Points on a hilly landscape, in no order, each with its height.
A ball rolls from a point to the lowest of its 4 nearest points, and stops where none of them is lower. Distance is the straight distance between rows; heights are no part of it.
k_201: [ -6   7  31 -19 -10   8   4 -21]  height 18.2
k_291: [ 14  48 -49  35 -44 -26  -8 -59]  height 5.0
k_986: [  6  23 -18   8 -17 -12 -28 -54]  height 33.6
k_765: [  8  38 -33  15 -24 -28 -21 -60]  height 22.8
k_334: [ -6 -29   4  -9  21   1  -1  24]  height 8.2
k_570: [-10  20  -4 -10  -8 -17 -23 -64]  height 75.4
k_869: [-16 -45   7 -14  18  -7  40  51]  height 5.5
k_433: [  7 -14  -9  10   7  10  10  56]  height 28.1
k_905: [ -7 -14  16 -11 -21  20  38  27]  height 24.3
k_108: [  1 -21  -3   4  12  10  30  56]  height 14.9
k_950: [  8  45 -31  21 -43 -16  -4 -55]  height 0.0
k_693: [ 14  31 -20  17 -22 -10 -22 -32]  height 9.0
k_474: [-22 -42  18 -19  46  -1   8  18]  height 6.0
k_298: [  8  30  16  13 -36   6  -2 -18]  height 13.7
k_180: [ 15   6  -4  11  -5  -1 -17  -8]  height 22.4
k_644: [ 14   5   1  10 -20  25  18  27]  height 5.8
k_490: [ -9  11  25 -21  -6  -8 -13 -43]  height 45.1
k_462: [  1 -23  -4   6   2   7  39  64]  height 0.5
k_615: [ 10  -5 -14   8  20  -4 -35 -10]  height 31.9
k_663: [ -8  -5  12 -16  17   0 -16 -16]  height 42.7
k_55: [ 10  -8  -7   8  18   3 -14  21]  height 5.9
k_902: [-11 -10  12 -13  12   0   0 -11]  height 37.6
k_160: [ 12  37 -45  27 -29 -17 -24 -42]  height 7.4
k_649: [  2   3  17   0 -11  10   6  -4]  height 11.5
k_482: [-21 -37  19 -24  29  -8  34  26]  height 1.9
k_717: [  6   6  16  -5 -16  13  11   7]  height 9.9
k_468: [-10 -20  12  -7  14   8   9  23]  height 1.7
k_198: [-21 -14  24 -18  13   4  19  25]  height 3.6
k_998: [ 20  21   9  11 -42  24   7   6]  height 26.8
k_493: [-22 -29  20 -27  18  -3  40  23]  height 4.6
k_766: [ 10  16  11  11 -34  30  28  24]  height 30.6
k_417: [  6 -11  -3   6  12  11  -8  37]  height 4.5
k_554: [-23 -42   5 -27  35 -11  54  41]  height 3.3
k_148: [  7   8  -9   5  16  -9 -40 -32]  height 39.0
k_391: [-3 -2  5 -9  6 13  3 20]  height 4.9
k_689: [ 24  27 -46  27 -14 -14 -34 -20]  height 8.6
k_882: [ -8  13   1 -10  10  -2 -27 -40]  height 67.6
k_666: [ -2  -2   0  -6  19  -3 -28 -27]  height 47.7
k_762: [ 11  19 -25  19  -4 -14 -35 -23]  height 12.4
k_701: [ 11   9  -2  12  -7   6 -15   9]  height 20.5
k_785: [ 18   7 -11  21   6   2 -23  12]  height 20.2
k_634: [-12 -11  28 -16 -11  15  42  21]  height 26.9
k_146: [ 21  41 -16  26 -43  -3  -4 -28]  height 6.2
k_203: [-29 -49   8 -17  52 -12  31  36]  height 2.9
k_650: [-14 -10   8  -8  26   0 -21  -4]  height 42.1
k_340: [  6  28 -14   3 -10 -18 -31 -53]  height 50.3
k_483: [  0  -1  16   3 -21  16  28  27]  height 19.1
k_149: [-11 -36   2 -10  27  -5  22  43]  height 3.7
k_804: [ -2   7  26 -13 -12  14  11   0]  height 12.6
k_738: [  7  24  11   2 -25   1  -6 -27]  height 17.3
k_98: [ -1 -14   3  -2  20  -1 -13   5]  height 30.0
k_992: [ -9 -32  -4  -4  31   1  19  44]  height 5.6
k_699: [  6  -2 -11  -3  26  -7 -40 -27]  height 5.7

Where does a ball stop that starts at each point below?
k_785 => k_417
k_98 => k_417
k_701 => k_417
k_201 => k_468
k_298 => k_950
k_717 => k_468
k_882 => k_699
k_902 => k_468
k_634 => k_468
